Points on a hilly landscape, in no order, each with its height.
A climber steps from a point to the highest of its 2 nearest points, and stops where none of them is higher. Distance is the straight distance between rows; heights are no part of it.
Fut (h 151): [ 77 160 131 108 150 165 127 127 134 139  98  98 110 111 155 135 136 119
 110 174 119 158 130 170 141 170  95 132 134 108 168 117 128 133 167  84
  77 133 109 113 188 169  78  98 112 163 125 121 136  79  95  79 140 157
 137 157 135 114 146 132 142  36 122 115 110 100 183 103 189  78 158 118
  86 136 153]
fos (h 33): [176  82 180 155 176 124 180 162 122 136  97 118 111 145 130 106 110 127
 203  70 142 110  91 101 135 133 120 127 135  91 139 172 107  68 116 196
 119 118  78 149  75 170 165 170 173 158 120 142 108 119 140 169 128  82
 165 143 108  69  82 158 158 138  87 172 168 122  94  99 180 152 103 151
 176 144 141]
Fif (h 74): [150 135 116 111  68 142 156  85  74 182  99 116 136 130  97 111 109  91
 130 106 103  97 127 145 118 120  89 167 124  92 159 149 114  97 141 101
  94 150 121 120 165 117 152 158 134 142 113 142 129  94 192 124 127  49
  99 180 104 147 117  92 130  93 115 165 163  92 141 132 126 145 160 150
 139 116 121]
vom (h 284): [112 153 118 132  88 144 132  89 116 160  95 112 172 123  98  97 147 131
 109 159  98 120 159 142  60 127 121 159  94 130 172  86 116 141 150  50
  52 139 174 113 178 146  84 157 112 156 146 139 147  94 146 109  99 156
  83 151  97 105  99  85 143 110 116  89 127 123 158 123 180  93 208 141
 144 124  85]
Lipo (h 546): [150 159 167 134 118 137  98 121 116 145 146 153 155 128  59 105 163 163
 140 123 139 110  87  84  69  72 145 164  57 151 157 134 164 134  99 145
  97  78 160  77 110 161 144 178 156 140 117 128 173 163 110 174  99 130
 133 133 129 102 153  92  98 195 150 115 108 168 125  82 118 122 171 138
 229 185 112]
kebo (h 593): [153  47  79 160  83 129  90 149  83 105 123 143 187 125 106  98 123 121
 167 136  97 100 157 142 142 147  81 132  97 150 151 131 126 136 157 137
 155 135 151 153  88  89 139 137 144 147 155 162 158 109 201 144  88 135
 112  97  70  93  19 158 184 179 111 137 133 150  87 181  94 133 144 209
 121  62  63]
Gatog (h 446): [113 100 106 109  46 117  71 123 106  51 168 134 170 111 134 131 133 123
  88 164 106 121 190 133 152  95 104 138 137 142 144 102 137 167 122 118
 181 106 161 119 164  61 139  93 130 119 170 142 164 152 168 122 130 150
  99  75  90 193  93 126 120 129 134 123 103 161 121 188  63 149 120 144
  94  85 122]
Nuli (h 537): [149 124 135 158 191 167 134 150 123 146 126 159 100 105  72 155 132 151
 179 154  87  88 129 129 134 108 169 174 109 115 127 184 177 160 135 150
 102 122  56 100  88 141 171 155 146 134  90 110 109 154 164 144  86  75
 162 103 125  69 166 155 109 176  96 157 101 142 107  92 180  90 146 111
 182 158 136]
ligo (h 350): [146 129 116 109 108  93 191  91 123 175 119 135 134  83  92 122 162 100
 139 127 134  85  66 116  53 111 169 147 128 138 145 124 154  86 137  90
  73 155 141 107 113 103 164 123 105 116  96 147 101 141 144 161 120  62
  94 126 133 128 203 125 137 139 116 137 139  92 136 107 143 175 125  93
 185 124 107]
lenop (h 320): [136 184 163 109 223 173 114 131 152 124 126 137  93 119 112 153 140 136
 109 165 136 141 112 141 130 121 150 166 116 128 143 130 146 143 118 123
  58 104 121  57 165 154  85 129 123 124 101 111 110 138  69 103 117 133
 167 161 163 120 217 145  72  99 125 106 114 141 179  72 140  82 142  99
 155 197 160]
rudo (h 635): [153  70 163 126 104 123 127 131 114 100 112 161 139 114 113 119 142 106
 142 165 111 101 165 113 147  66 143 141 132  92 171 146 154 163 129 102
 110 129 106 127 224  80 135 171 113 153 157 118 108 125 196 115  55  94
 105 135 110 119  90 138 102 100 133 135 136 160 106 127 178  94 118 117
 151 151 130]
Kode (h 501): [113 119 129 119 155 105 130 162 145  68 154 168 118  83 137 152 134 107
 137 185 120 124 141 127 121  94 189 112 154 139 114 128 169 175 151 120
 143 122 124  90 150  69 136  96  99 112 152 106  94 177 137 126  82 132
 125  59 147 136 172 165 111 145 128 124  97 160 104 143 153 140  80  56
 114 121 137]
Gor (h 136): [112 112 139 141 169 153 158 142 149 134  75 105 111 131 160 121 138 128
 159 152 110 152 133 136 145 171 116 106 153 100 142 125 111 118 159  91
  85 161 103 156 188 141  84 143 111 175 134 127  97  73 127  79  99 144
 110 156 130  78 110 148 157  55 126 125 154  94 147 106 229  76 153 116
  89 128 133]
fuf (h 15): [171 101 174 126 203  87 166 156 157 131 129 148  88 163 127 156 110 169
 144  77 136 130 138  91 178  91 169 126 170  98  77 176 115 110  77 165
 152 120  76 160 100 136 147 184 153 102 134  99  85 163 133 142 116  90
 168 122 145 104 114 136  70 149 112 126 154 126  60 101 159 100  55  97
 151 149 181]
peku (h 457): [124 154 149 168 225 162 137 140 169 134 108 117  91 164 130 137 122 159
 160 134 126 163 130 123 132 166 153 110 125 124  98 127 123 122 119 149
 107 139  93 145  90 189  94 135 139 122 103 122 105 101  81 107 132 180
 156 135 156  54 143 143 135 121 123 124 123 114 142  85 194  82 146 145
 131 163 141]
Dima (h 395): [131 154 108 127  99 145 157 105 104 184 133 153 122  85  55 126 133 123
 139 156  89  74 106 134  77  96 153 183  87 135 154 141 176 136 142  93
  61 126 106  75 122 102 163 143 122 128  88 121 139 140 171 142  99  52
 112 147 123 127 193  99 109 154 107 140 116 119 136 102 141 120 168 103
 196 136 114]
lofeb (h 671): [116 116  82 101 104  93 162 105 138 139 106 130 142  99 137 136 129  89
 132 151 115 121 141 140  83 102 146 119 153 126 114  93 127 144 153  54
 118 161 141 131 171  58 120 106  77 111 137 121  84 134 141 107 110 140
  83 107 134 147 138 119 133 107 144 101 133 105 135 155 152 142 134  65
  85  94  98]
bobup (h 559): [167  92 192 103 108 120 138 127  91  99 116 142 109  99 128 129 152 104
 136 131 142  95 115 115 139  74 133 163 150  83 190 163 148 121 112 118
  90 122 103 104 218 106 145 137 122 170 134 112 100 155 179 143  91  42
 121 162 111 142 144 129 100  96 126 172 150 145 123 106 169 137  92  86
 167 160 158]
Timel (h 111): [135 115  91 132  97 112 147  97 115 175  70  87 161 174 157 131 105 110
 155  76 118 147 162 134 140 174  80  99 162 121 107 120  72  99 155 104
 141 176 145 202 144 121 111 128 119 138 128 141 112  80 148  97 142 133
  92 166 114 128  55 106 177  82 126 118 178  80 136 162 123 137 158 157
  55  85 109]
Mana (h 448): [157 136 139 117  88 115 126 109 109 145 155 163 115 109  67 135 128 130
 120 121 109  98 112 121 122  59 156 166 114 120 128 164 162 133 101 127
 109 111 119  95 129  92 173 152 118 113 101 108 133 168 171 154 107  41
 123 138 131 154 172 101  80 174 124 155 122 154  95 123  93 131 124 104
 200 143 143]
diraz (h 288): [103  92 145 121 151 144 101 173 125  59 117 123 116 102 192 144 132 123
 139 159 117 143 145 144 173 153 111 102 167 115 149 135 133 141 163 140
 155 117 106 123 157 127 117  99 126 166 159 131 131 122 125 108 129 145
 141  94 115 129 100 180 158  77 127 143 129 130 138 130 164 132  91 116
  70 116 149]
rivom (h 500): [ 97 110  82 129  88 105 103 159 127  59 165 128 154 105 151 141 118 116
 127 161 108 114 176 149 152 126 129 102 143 165 112 108 133 174 143 141
 218 117 155 138 107  71 147  90 137 115 159 134 143 165 146 132 141 154
 108  50 125 181 116 149 144 157 143 112 118 155 112 195  77 168  89 119
  83  71 118]
kib (h 713): [144 157 145 140  86 149 139 103  97 159 131 124 156 121  93  82 138 126
 134 115 143  93  94 112  56 145 119 147  75 144 163 115 121  92 133 130
  89 124 154 122 108 172 138 143 154 146 123 166 173 123 129 161 143 120
 112 144 107 105 119 105 153 153 119 139 122 106 146 117 132 156 176 170
 194 133 102]
meb (h 362): [118 168 144 133 178 152 150 115 149 145 107 132 114 107 101 124 153 130
 120 183 132 128 120 141  77 111 163 152 114 134 152 111 155 141 135  86
  45 128 135  73 160 142  85 124 107 137 110 119 114 126  91 113  95 154
 119 146 161 109 206 130 100 102 117 104 108 125 175  82 184  83 172  90
 164 173 138]
nesov (h 386): [140 117 147 121 175 118 179 127 134 149 117 126  98  91 122 142 144 115
 158 127 143 105  78 121 104 120 171 135 141 113 134 149 143  78 137 124
  78 151 102 106 120 129 148 119 115 143 103 130  84 154 129 149 124  75
 141 135 143 111 207 156 123 118 113 149 142  96 130  85 175 142  94  78
 166 150 149]
Mim (h 371): [131 160 106 113  93  79 147  74 141 162 133 101 128 172 151 130 107 123
  78  60 143 146 117 118 137 123 120 106 150 120  75 110 101  87  96 133
 173 151 143 165 125 117 139 123 125  89 117 129 113 143 101 135 183 134
 116 164 150 195 141  75 100 128 154 104 156 112 131 138  46 154 104 130
  90 134 144]
nir (h 494): [171 110 176 102  92  87 152 109 112 126 138 145 120 135 103 130 146 122
 132  90 146  97 104  91 132  55 145 151 144  96 148 170 144 108  78 125
 115 121 133 124 155  94 170 166 123 126 120 108  97 160 176 159 106  32
 115 148 128 155 141  98  83 154 136 149 152 146  91 121 116 151  87  99
 189 153 155]
Zubud (h 394): [151 149 127 114  52  84 118  67 128 123 158 113 167 167 143 108 118 122
  80  65 158 142 113  98 112 115 106 117 130 148 104  83 119  94  71 130
 170 125 188 161 129 118 140 127 138  92 136 149 152 148 114 152 177 154
  84 132 131 187 108  71 118 152 151  97 140 141 118 166  38 159 115 172
 126 124 114]
pab (h 168): [ 56 172 110  99 154 166 100 137 139 135 116  90 113 123 168 149 133 125
  83 167 122 176 123 184 170 187  67 129 135 133 147 123 123 154 164 127
 100 119 122 114 147 171  74  69 122 139 121 109 147  90  64  86 171 191
 168 146 144 144 160 141 129  44 126 120  98 110 199 119 140 100 147 130
  67 139 143]
Gedud (h 419): [133 148 156 144 205 156 178 132 151 156  93 108  80 132 123 138 137 130
 168 119 125 133 100 134 112 153 151 132 128 105 131 135 125  87 126 141
  82 146  86 117 112 188 120 139 138 137  95 132  97 126  95 126 132 118
 157 156 152  80 187 151 125 100 121 139 135  85 147  68 197 109 126 114
 151 160 156]
niz (h 567): [147  82 155 134 156 132 117 160 126  80 117 160  97 142 137 143 126 143
 130 145  92 118 183 127 209  78 139 136 159  92 127 171 143 171 118 138
 157 110  68 133 177  95 147 159 139 136 143 104 106 133 183  95  79  79
 146 118 121 122  98 152  76 125 125 152 131 165  70 118 170  81  92 113
 117 142 156]
regik (h 503): [150 112 178  85 113  81  98 149 127  68 150 138 104 128 174 157 133 132
  70 101 154 155 124 111 194  61 121 130 185  89 128 142 137 141  91 144
 165 114 121 127 193 103 141 127 112 134 155  90 101 175 137 122 133  86
 153 135 138 214 154 117  54 100 153 131 153 159  98 129  84 136  41  66
 113 139 186]
leg (h 408): [167 126 194 144 146 151  99 126 142 101 133 131 128 180 116  99 122 161
 147  92 142 138 127  64 135 101 116 121  91 121 145 137 131 124  75 168
 139  91 136 137 134 180 108 190 151 135 131 125 161 116 116 146 106 149
 134 143 119  95  87 108 110 151 157 113 133 176 111 106 143  92 134 172
 173 181 152]
Nenit (h 416): [144 106 163  98 120  74 148 134 141  90 150 118 115 126 179 122 128 115
 117  86 180 127  48 100 131 137 142  98 176 122 126 117 128  69 101 158
 172 117 150 127 108 134 143  99 125 119 158 136 112 166  85 169 177 131
 140 111 130 171 148 148 135 133 141 136 155 123 120 125  93 192  30 115
 119 128 138]
vodes (h 356): [100 142 111 123 166 113 157 135 165 172 105  79  95 143 200 142 120 131
 116 116 163 169  83 154 140 178 115  72 161 111  86 101 108  95 147 139
 129 144 120 169 108 176  95 106 116 128 127 127  91 119  43 108 179 168
 166 164 153 132 146 145 143  88 151 113 142  77 168 106 135 133  89 118
  68 138 131]
levuf (h 53): [132 118 166 129 104 172 114 133  88 119 129 112 115 165 142 113 108 119
 126 104 130 122 140 130 176 146  88 145 115 108 155 153 111 108 134 155
 141 116  89 127 138 166 151 138 164 158 122 142 169  91 157 123 155  89
 146 169  96 125  88 131 132 106 113 170 142 124 123 119 121 133 136 182
 132 135 156]
kekid (h 523): [112 128 138 120 201 140 106 169 145  97 131 167  82 133 145 168 119 151
 113 159 101 156 176 144 208  96 149 138 168 108 102 161 139 188 134 132
 142 103  62 119 155 106 128 142 136 114 124  92  98 140 140  77 110 109
 174 115 143 126 151 166  64 102 115 128 121 153  98 109 160  70 108  80
  95 151 172]
ronef (h 547): [ 90 116  78 139 129 116 125 168 144  79 151 151 133  82 137 159 119 114
 153 185 102 114 162 152 137 134 166 108 150 170  95 115 150 196 169 133
 192 133 134 110  93  68 140  82 111 104 145 116 112 163 147 126  97 154
 117  40 135 144 142 157 149 171 134 111 100 139 111 173 121 143  99  74
  84  73  98]
Vud (h 514): [134 158 131 171 166 148 157 102 163 183 110 122 120 159 100 111 121 156
 159 113 139 140 106 116  77 157 158 106  87 150  95 103 115 102 118 133
  98 159 138 162  77 187 103 162 127 119  97 136 128  99  80 129 133 172
 132 154 155  59 128 106 148 172 144 116 119 107 129 103 154 113 176 159
 162 143 114]
luva (h 414): [127 167 119 124 132 134 116 116 133 160 156 123 104 167 118 140 100 152
  86  90 122 154 146 125 169 120 126 128 123 129  83 144 109 114 103 150
 152 119 117 128 107 141 151 141 145  94 106 111 141 135 113 126 174 102
 155 161 150 163 145 101  84 140 130 137 132 126 120 128  62 121 131 140
 128 141 159]
vatu (h 336): [117 133 127 109 163 107 173 119 127 168 100  86  86 105 187 141 129 116
 111 103 162 144  46 154 134 157 119  90 166  91 125 119 106  58 146 134
 113 144 115 136 121 173 118  95 108 145 124 144 103 124  76 131 187  97
 166 159 142 138 168 147 131  78 132 147 153  62 167  87 139 161  71  91
 107 135 147]
Roled (h 411): [142 117 150 144 134 119 127 139 121 114 164 164 154  84  89 111 161 133
 154 148 165  79  63  98  55 126 176 151  84 165 160 134 176 122 121 161
 122 104 130  94  56 136 167 105 143 126 125 157 152 168 115 197 122 120
 125  80 115  96 172 157 161 203 109 149  92 150 113 114 136 177 122 128
 216 144 109]
laluf (h 582): [144 177 132 144 111 133 157  71 136 192 106 107 149 170 108  88 128 142
 139  84 146 136 100  96  62 143 126 115  78 138 120  94  98  85 118 115
  98 149 177 160 110 188 104 173 144 133 120 155 150  89  90 136 139 162
 109 184 137  89 101  71 139 154 146 107 138 112 146 110 132 119 179 183
 168 146  99]
Vali (h 61): [132 119  83 146 103 156 172 113  85 209  84 121 131 120  73 118 116  93
 160 136  77  85 129 161 114 151 100 175 111 116 141 156 121 106 172 105
  88 164 106 116 112 121 160 149 134 138  88 132 121  78 196 123 114  45
 107 158 104 100 127 106 157 114  93 170 152  74 157 123 155 122 189 140
 141  87  89]
Bifa (h 473): [147 144 140 157 132 126  99 130 121 129 168 177 159 106  62 111 151 167
 135 127 143 105  93 107  64 103 161 155  50 172 134 139 166 146  97 161
 118  83 153  98  58 149 151 148 151 127 121 136 175 161 118 188 113 142
 133  98 132  93 150 123 134 229 141 113  77 175  90 103 100 119 159 146
 218 155 105]
kito (h 430): [120 108 176 133 132 127  81 130 170  38 140 125 141 132 167 114 145 149
 105 151 156 160 162 102 138 119 137  92 134 140 133  80 118 146 102 119
 143 111 168 137 161 153  77 123 123 151 180 129 157 128  83 125 106 224
 121 105 115 126  84 147 148 112 139  83 106 175 148 139 128  98 108 152
 115 161 130]
rima (h 456): [137 141 105 140  57 122  93  85 128 125 149 113 175 178 117 100 120 148
 106  80 137 144 158 111 118 136  89 110  90 155 102 100 102 128  92 131
 165 129 194 183 115 146 111 148 145 111 149 155 187 110 139 136 146 184
  93 140 109 131  56  86 154 159 148  96 123 147  99 175  64 131 165 208
 127 106 100]
retud (h 399): [133 113 112  95  30 121  95 116  72  82 170 141 171  91 122 117 135 102
  77 162 109  95 148 148 104 107 106 165 132 141 173 104 140 147 132 112
 147 106 153  96 148  74 150  78 129 119 157 148 166 142 181 149 149 113
  96  74  89 181 119 119 134 128 128 142 110 134 131 176  71 175 138 144
 116  85  94]
pese (h 618): [123 140 161  90 119 131 108 124 128 104 120 124 104 111 144 146 130 120
  81 148 130 157 143 129 171  84 109 136 151 101 161 133 132 149 134  95
 102 111 116 107 239 115  99 118  97 151 148 106 121 126 124  84 128 113
 135 172 139 172 148 119  80  60 157 123 131 149 150 107 134 101 123  89
 103 150 169]
Bitik (h 312): [113 120 160 115 169 150  95 184 113  43 153 129 102  87 181 137 135 125
 131 158 137 128 118 139 154 160 126 123 144 132 160 139 155 141 141 172
 154  99  99  88 118 164 132  75 142 150 150 140 144 153 116 147 139 138
 160  73 113 130 150 199 152 112 127 162 104 139 136 126 146 151  77 125
 100 129 145]
lale (h 453): [ 88 164  81 117 147 135 112 142 136 165 159 129  90 138 141 166 105 142
  79 124 116 163 148 170 181 142 128 139 141 135  80 145 122 152 134 148
 150 110 108 108  98 119 138 100 133  87 106 108 124 142 105 113 178 117
 173 133 168 184 184 137  84 127 117 132 115 115 150 125  72 121 127  96
 101 125 156]
Kotik (h 213): [ 70 154  78 150 119 146  91 133 158 151 129 107 139 196 135 133 118 162
 134 126 105 176 202 148 177 192  98  94 116 168  89 126  90 172 147 119
 160 141 147 176 101 149  95 109 141 108 110 112 157  81 113  79 155 195
 134 147 133 111  86 105 146 120 121 108 114 125 134 159  95  92 185 190
  67 113 128]
duzes (h 452): [150 105 180  97 139  85 113 160 132  75 170 140 111 116 160 142 140 129
 103 101 170 125  75  99 152  96 156 132 169 122 131 147 140 112  85 158
 159 104 124 109 127 122 157 103 124 116 135 108 110 187 112 170 151  86
 157 107 131 177 179 145  86 144 132 157 138 153 102 123  85 170  34  79
 150 132 171]
Lazi (h 277): [109 135  64 107  72  95 138 104 115 146 115  78 150 114 181 145 134  89
 109 122 135 129 117 160 100 168  95  98 162 140 124  89 100 115 163 103
 160 151 165 159 126 106 126  73 104 117 142 141 111 123  97 124 182 160
 100 106 123 173 125 112 165  95 154 108 146  81 178 163  97 175 121 108
  52  81 102]
Lofu (h 236): [ 84 173  88 155 160 153 106 118 173 177 130 120 126 199 117 151 103 168
 117 120 113 183 179 137 169 165 121 100 101 169  57 132 100 170 124 140
 145 144 141 160  96 137  88 143 134  74  94  98 141  89  90  82 148 199
 147 163 169 114 118 100 111 145 123 107 117 137 124 137  85  70 188 161
  96 135 140]
desa (h 462): [178 150 192 127 130 141  91 131 128 118 146 144 134 172  84 107 143 170
 150  79 146 132  88  48 106  80 111 147  64 125 141 135 140 121  63 174
 140  76 154 116 116 177 129 207 154 145 122 112 168 150 108 171  93 131
 136 152 133 108 113  84  76 192 162  97 124 184 111  82 101 106 140 157
 200 195 149]
nize (h 313): [194  70 146 137  95  88 176 124  76 141  95 125 169 117 109  94 130  72
 186  99 147 102  94 108  95 100  92 125 140  99 169 158 123  70 133 129
  81 155 140 146 131 100 168 167 141 160 144 142  79 112 186 182  90  79
 106 135 101 128  62 142 167 119  99 176 186 124 107 147 149 180 105 152
 155 115  97]
kugas (h 339): [131 155 101  99 115  84 172  75 130 187 120  98 102 134 152 128 124 116
 101  88 149 136  73 138 120 121 134 110 155 109 100 109 113  67 119 106
 114 153 141 140 124 118 141 116 105 110 101 136 100 140 104 132 183  88
 129 169 156 175 181 109 104 102 148 119 151  78 150 111  91 163 106 103
 114 127 140]
zof (h 377): [163 122 170 117 114  80 156 113 144 119 144 134 148 133 125 106 145 120
 130  97 182 107  67  73  75 101 164 109 129 132 128 110 141  78  82 133
 130 130 168 135 102 120 140 139 120 108 135 139 115 145  94 172 132 140
 103 114 142 127 137 111 132 169 146 118 138 142 118 127 110 169  85 133
 171 141 116]
pekam (h 489): [ 83 150 100 117 203 140 118 159 151 151 122 127  74 124 161 179 109 148
  89 144 115 173 153 172 200 132 131 126 166 115  82 163 124 173 141 130
 136 113  74 121 130 123 120 113 124 110 118  89 100 132 102  75 152 127
 178 138 165 150 166 157  73  86 119 117 125 112 133 109 142  88 107  59
  75 137 166]
fuzu (h 688): [135  97 127 116 156  74 186 159 121  96 103 122 153  56 165 138 153  81
 166 171 153 105  68 129  71 142 159  95 185 125 142 110 133 100 175 105
 110 156 150 105 138  88 122  96  98 151 159 136  72 148 111 138  97 136
 102  83 119 119 147 173 188 113 125 138 160  95 139 139 177 187  76  60
 111  91 111]
gasi (h 125): [ 94 111 100 138 142 128 141 148 143 146  70  86 126 139 180 135 130 116
 166 134 108 159 152 154 153 199  97  83 176 117 119 114  87 121 173 101
 128 174 128 184 150 135  89 110 106 160 124 126  94  70 122  68 124 157
 111 150 129  93  88 136 177  55 129 112 169  80 160 139 177 110 148 120
  46  90 127]
luf (h 474): [ 97 121 119 128 103 116  91 116 165  81 136 127 150 129 155 128 136 143
  99 163 132 157 185 126 129 113 145  93 135 145 112  78 123 163 126  87
 146 134 166 137 169 104  79 107 111 123 170 125 143 130 101 109 101 206
 104 104 131 143 102 132 147 113 145  81 108 157 141 161 120 107 134 128
  95 119 114]
Bib (h 357): [128 122 179 131 140 147  97 157 110  66 161 143 140  82 120 108 151 121
 123 171 163 101 100 119  82 136 155 153 119 144 184 119 166 138 123 148
 116  94 115  77 118 150 133  84 132 149 135 142 164 160 113 172 124 141
 131  78 107 119 162 173 144 141 107 150  82 151 145 117 145 160 121 128
 177 146 119]
Kegov (h 520): [127 103  69 149  49 130  94 112  99 127 141 129 184 146 106 110 118 139
 124 115 100 112 176 133 129 136  92 129  96 158 115 115 116 152 125 123
 171 137 175 161 108 108 131 131 137 123 149 152 177 107 182 134 128 148
  99 108  92 123  45 103 165 173 134 119 119 139  98 192  71 133 169 204
 108  74  86]
Ramo (h 285): [118 175 136 133 246 185  93 142 175 129 148 151 107 145 104 164 126 163
  96 164 131 165 139 132 152 142 156 145 111 150  79 129 136 170 106 152
  90  96 112  77 121 142  80 148 128  84 100 101 104 131  61  95 130 178
 175 138 180 108 181 150  71 147 127 105 115 155 162 107 116  69 158 115
 136 191 157]
mibi (h 426): [115 128 118 148 114 141 105 154 140  86 173 123 136 139 149 101 111 126
 127 111 162 141 116 125 110 189 113  98 105 158 129 106 117 109 111 172
 191 123 144 147  62 164 140  98 158 119 145 158 166 141  90 155 174 184
 127 101 119 139 105 145 180 157 124 138 105 127 131 157  89 180 113 181
 124 108 110]
Vis (h 554): [123 137 139  93 113  97 124 117 119 133 119 117  88 118 168 159 123 120
  77 104 137 154 127 137 180  78 106 133 177  81 124 145 123 135 127 112
 143 127 101 133 210 104 136 126 100 131 138 107 100 147 145  83 147  80
 144 173 143 205 153 108  64  65 145 134 152 126 118 125 103 129  93  59
  81 138 174]
Zipim (h 41): [151  89 156 156 149 166 140 155  96 142 105 112 111 156 131 104 104 120
 175  86 118 111 126 127 153 157  99 134 121  97 147 167 103  88 136 182
 133 122  71 150  87 161 157 161 177 162 123 156 144  98 156 141 131  88
 151 149  96  82  64 150 154 133  92 176 153 116 111 119 162 137 136 186
 140 119 134]
Bek (h 23): [176 120 195 132 201 135 163 134 147 152 116 117  82 167 110 140 114 169
 168  53 134 122 105  84 150 114 138 140 131  97 110 170 100  64  80 191
 127 102  77 151  69 194 149 184 180 122 105 122 105 140 120 161 139  75
 178 150 126  74 125 128  91 145 105 139 148 126  99  83 155 121  80 135
 182 166 177]
Favo (h 684): [132 117  74 120  98  88 146 106 157 144 138 162 134 124 104 147 117 119
 130 142 113 130 174 127 117  68 169 110 143 135  77 106 146 180 130  79
 149 157 136 140 144  34 140 131  78  77 129 100  90 146 158 103  89 138
  87  97 153 157 131 104 108 161 156  97 122 152  86 163 111 127 123  69
 103  99 110]
zoge (h 188): [ 46 170  83 128 139 172 101 154 133 161 133 100 115 151 147 153 123 140
 112 145 111 169 166 185 177 217  78 122 123 154 125 145  97 164 165 141
 152 126 118 134  87 158  94  67 147 108  97 105 161  84 105  91 177 169
 170 140 150 125 128 132 147  84 116 130  97 102 166 127 120  96 171 171
  64 108 123]
dup (h 541): [ 72 129  55 122  88 136  93 124 146 139 125 131 157 130 119 132 123 123
 111 177  94 149 211 158 140 132 120 125 123 157 118 111 114 203 164  77
 148 140 148 132 137  78  99  92 101 100 125 109 144  98 152  81 104 168
 100  98 120 144 109 113 140 116 129  80  98 135 142 181 107 101 182 122
  68  79 102]
popaf (h 712): [128 113 152 111 116 140 116 109 125 104 107 148 126 133 114 121 130 125
 117 163 104 138 177 118 153  78 128 138 131  94 162 133 133 176 125  74
 102 134 115 126 244  95 106 155 101 154 148 111 120 111 162  77  76 112
 104 161 122 146 100 117  95  81 141 109 129 148 128 115 170  72 143 110
 121 160 148]
gusam (h 347): [113 129 110 113  71 151 122 133  64 125 151 121 142  90 122 106 124  97
 111 151 118  95 134 163 121 164  93 166 114 138 176 126 125 125 165 120
 134 124 120  97 126 121 149  81 136 145 116 146 167 120 151 134 153 107
 116 106  99 148 131 122 155 102 114 166 112 103 161 148 105 158 152 158
 121  87 106]
rolid (h 490): [146 154 125 149 127 145 117 119 127 137 175 133 121 154 102 103 110 140
 126  75 160 131  96 108 104 172 114 123  63 155 117 124 119  89  92 189
 169 116 133 149  35 190 153 143 158 102 112 149 179 142  95 167 183 137
 140 132 131 133 115 111 145 199 126 136 103 132 108 124  84 167 140 189
 178 132 125]
komu (h 570): [159 156 118 139  80 143 119 102  88 167 171 139 135 139  72 101 114 135
 134  72 128  98  96 111 100 137 106 162  56 145 137 145 130  98 103 168
 146 106 138 131  55 163 182 154 166 115 101 160 188 137 147 172 165  83
 128 151  99 132 118  91 139 205 129 156 122 132 103 121  79 165 158 189
 198 114 120]
negim (h 666): [139  64  81 176 125 141 104 182 119  98 134 159 152 107 106 125 128 137
 187 159  91  91 157 145 150 152 137 128 109 158 120 142 151 158 156 159
 176 135 126 145  56  99 147 124 133 144 137 144 140 120 182 142  81 133
 126  64  99  75  56 162 180 202 108 152 114 156  75 167 122 132 125 162
 125  77  71]
fid (h 258): [108 177 109 140 203 165 114 126 187 170 122 139 104 185 109 158 105 169
 101 136 113 182 176 128 180 135 149 121 111 146  57 144 109 176 116 130
 116 126 110 125 135 116  91 175 126  76  95  82 108  99  88  70 124 175
 162 167 174 116 137 122  70 137 129 100 126 152 119 112 108  54 178 124
 109 167 157]
kesa (h 306): [102 138  91  96  81 136 129 124  70 149 111  84 145  89 170 131 134  82
  95 121 132 118  97 175 124 180  56 136 158 111 170 120  94  85 186 124
 133 135 137 129 138 137 140  68 114 150 125 156 147 105 127 120 197 110
 124 135 104 163 124 126 168  51 127 155 144  59 185 160 112 172 136 125
  69  81 112]
meko (h 754): [129 108 103 124 123  80 192 125 149 129 107 128 158  77 153 126 149  99
 147 161 150 114  88 127  41 135 181  95 168 144 112  74 130 116 151  76
 104 166 174 130 120  86 115  98  93 120 149 151  74 132 102 130 109 165
  92  86 136 109 149 146 184 137 128 108 138  94 147 142 154 169 105  84
 111  92  83]
sesap (h 610): [102 114  53 154 111 132 104 137 146 126 141 176 144 117  95 140 112 139
 128 168  81 127 190 148 138 112 151 126 106 159  86 123 154 202 143 105
 157 138 129 129 110  64 129 123 103  94 132 112 141 129 174 105  79 147
 107  83 143 128 117 125 133 173 133 103  87 157  84 168 106  96 158 108
 104  82  94]
Moram (h 599): [137  75 119 179 155 147 122 172 113 105 119 161 127 111 104 133 127 135
 181 169  91  89 148 139 149 128 150 141 121 124 133 161 173 154 154 146
 132 135  79 117 103 105 152 138 139 152 135 129 121 123 188 141  68 105
 135  82 108  68 100 162 149 171 102 163 118 147  91 135 175 107 133 138
 146 117 103]
Reso (h 385): [104 139 113 139 145 122 124 154 155 111 143  99 115 142 180 139 111 137
 123 121 160 158 114 140 138 181 131  75 141 144  98 100 110 120 131 164
 174 132 137 157  87 164 103  86 143 115 139 136 124 147  57 134 178 204
 153 113 150 147 133 147 159 131 151 118 118 115 155 136 105 154  90 147
  84 125 118]
logak (h 93): [155 144 120 104  69 117 149  68  80 180 102  81 147 155 151 122 111  95
 113  47 131 126 128 129 131 146  68 133 150 106 131 133  80  67 133 117
 134 153 139 164 160 135 148 141 132 138 121 145 131 107 162 126 172  81
 101 181 111 164  88  89 146  79 130 148 177  88 135 153  89 173 139 161
  90 120 124]
vuda (h 321): [ 91 156 103 138 137 143 149 106 156 165  99 146 137  99  89 111 143 121
 123 184 104 118 154 155  61 112 158 156 105 142 138  90 147 165 149  46
  52 152 144  85 166 112  89 133  86 130 124 123 116 107 133 105  77 158
  89 129 134 108 169 108 123 112 112  87 102 130 154 118 186  83 197  88
 145 123  97]
mil (h 344): [165  98 161 125 100 107 139 131 118  96 124 132 162 134 135  98 133 104
 143 114 156 103 108  96 105 108 117 112 143 114 143 117 121  96 104 135
 125 133 154 148 145 114 131 143 125 141 149 149 121 128 138 161 119 129
  99 114 112 126  84 131 162 128 128 139 148 141 116 155 133 160 104 149
 141 129 117]
gasul (h 384): [129 112 165 158 132 134  76 138 153  74 143 138 151 143 129  96 139 163
 134 124 151 137 143  96 119 124 131 111  91 147 141 107 122 142  91 150
 146 100 163 142 119 165  98 150 140 138 160 139 181 122 109 149 101 198
 131 103 109  88  77 138 152 159 140  87 102 180 111 137 136 107 132 177
 152 151 119]

For each start below, name the point where the climber stops.
vatu -> kib
nesov -> kib
Zubud -> negim
Bitik -> Lipo
luva -> popaf
Fut -> meb
Fif -> meb
Vali -> popaf
gusam -> ronef

For each start below, name every point that the climber comes to, in order.
Nenit -> duzes regik Vis pese popaf
Mim -> Zubud rima Kegov kebo negim
kesa -> gusam retud Gatog rivom ronef
ligo -> Dima Mana nir bobup rudo popaf
